A landscape with many valleys, sampled at points; each row gives a point and its height.
From any point a ball rolls to the lowest of the 3 points nearest to it. It stops when none of these is lower. Distance is the straight distance between rows; heights are no part of it.
q_766: [163 139 141  98 161 149 162 163 117 185  96  56]  height 7.7
q_724: [166 155 140 127 110 143 163 109 150 123 128 108]  height 43.5
q_609: [135 199  93 108 184 149 154 166 126 149  94 119]  height 24.4
q_262: [121 133 130 176  82 151 124 146  89 144 156  93]  height 42.6
q_420: [131 136 133 144  93 121 100 117 175 136 150 129]  height 7.9
q_458: [ 99  89 152 101  92 101  73 123 147 122 139 165]  height 29.1
q_463: [152 146 134 142  96 126 128 111 169 129 148 125]  height 14.5
q_435: [168 136 161 103 143 158 167 133 109 158 114  73]  height 20.0
q_698: [119 114  93 103 115  57 142 107 128 121 105 189]  height 82.2
q_223: [ 92  61 151 128 109 127  62 126 141  92 146 150]  height 25.8
q_47: [127 134  96  91 213 120 136 127 105 129 139 170]  height 77.7
q_935: [106 127 129 187  76 151 117 150 101 135 129 109]  height 51.3
q_180: [144 160 115 108 188 137 159 134 147 110  89 108]  height 23.9
q_807: [ 92  91 161  89  85 105  78 112 133  95 128 182]  height 18.4
q_306: [135 138 105 104 222 119 134 131 132 109 121 135]  height 61.9
q_384: [108 118 127 201 114 130 120 144  86 147 162  43]  height 39.0
q_906: [ 86 111 134 209 106 112 114 142  96 150 136  29]  height 16.2
q_400: [128 114 135 115 104  90  90 115 169 140 146 145]  height 21.5
q_921: [165 133 169 121 124 164 151 121 105 161 152  72]  height 26.5
q_255: [145 152 139 158  75 146 123 123 148 134 151 126]  height 24.1
q_349: [131 146 100  92 179 145 159 100 121 114 133 248]  height 81.5
q_506: [106 102 147 120 102 105  64 123 162 133 144 148]  height 30.4
q_407: [146 195  90  96 168 149 165 183 110 167  96  97]  height 24.0
q_734: [ 94  82 146 182 110 146  74 127 154  98 122 131]  height 22.9
q_240: [145 140 149 158  88 154 137 136  92 148 168  92]  height 37.6
q_227: [119 140 134 174  78 154 112 145 133 131 139 127]  height 33.9
q_185: [128 144 101  78 184 146 153 109 100 122 133 233]  height 80.8
q_967: [128 124  84  93 183 108 150 116  92 108 134 191]  height 80.9
q_394: [141 178 106 100 174 153 165 167 129 142  80 103]  height 19.5
q_184: [108 106 140 142 103 126  68 126 169 129 146 141]  height 34.8
q_740: [133 110 112  98 120  65 126 101 142 131 134 147]  height 51.5
q_803: [ 82 104 151 198  84 143 120 135 107 109  97  98]  height 88.6
q_192: [ 88  45 152 118  94 127  82 118 119  69 146 164]  height 44.0
q_303: [133 177 102 109 205 144 146 146 144 124  95 125]  height 33.0
q_175: [104 117 140 169  96 146  79 135 161 116 135 136]  height 29.6
q_735: [122 135 132 166  88 144  98 135 158 125 142 131]  height 21.4
q_182: [ 90  55 155 169 114 136  76 113 143  82 134 135]  height 18.0
q_360: [ 84 106 137 196  94 126 118 150  83 144 121  67]  height 62.9
q_839: [157 133 121 123 133 100 140 100 171 119 139 117]  height 19.4
q_5: [127 136  85 105 166 119 154 106 107 100 127 236]  height 81.4
q_992: [160 149 145 103 140 150 181 133 132 129  94  89]  height 20.7
q_398: [157 149 138  98 149 155 176 150 117 151  85  84]  height 14.3
q_450: [137 146 139 160  73 154 133 136 117 139 151 117]  height 32.5
q_436: [125 132 103  85 205 132 141 123  93 135 136 198]  height 80.1
q_884: [166 143 161 109 118 151 166 118 119 144 121  90]  height 31.0
q_745: [ 91 115 138 194  81 149 111 150 116 124 117 111]  height 66.2
q_323: [137 132 134 175 116 152 127 136  84 151 184  61]  height 42.8
q_543: [129 111  92 102 138  65 148 106 116 115 114 179]  height 74.1
q_558: [114 103 134  98 102  81  89 113 152 142 135 158]  height 43.1
q_963: [155 130 110 114 165  99 146 108 160 108 132 121]  height 22.2
q_702: [149 165 123 100 162 148 168 152 130 129  81 100]  height 17.5
q_53: [148 112 107 106 149  72 136 104 149 124 135 133]  height 27.1
q_136: [160 150 136 109 145 139 174 120 148 119 102  98]  height 29.2
q_79: [160 147 152 133  90 153 156 117 115 141 149 103]  height 43.8
q_197: [136 120  90  95 188  96 143 116 108 108 132 156]  height 79.6
q_855: [ 99 104 143  88  91  79  90 112 142 127 111 178]  height 44.1

Two balls start at each pair of points below. Name the first point that both come to, or write none.
q_921 / q_227 -> none
q_963 / q_558 -> q_420
q_698 / q_255 -> q_463
q_935 / q_175 -> q_735
q_884 / q_323 -> none
q_745 / q_724 -> none

Write out the way that a ball takes from each point below.
q_197 -> q_306, q_303, q_394, q_702, q_398
q_262 -> q_450, q_255, q_463, q_420
q_803 -> q_935, q_227, q_735, q_420
q_506 -> q_400, q_420
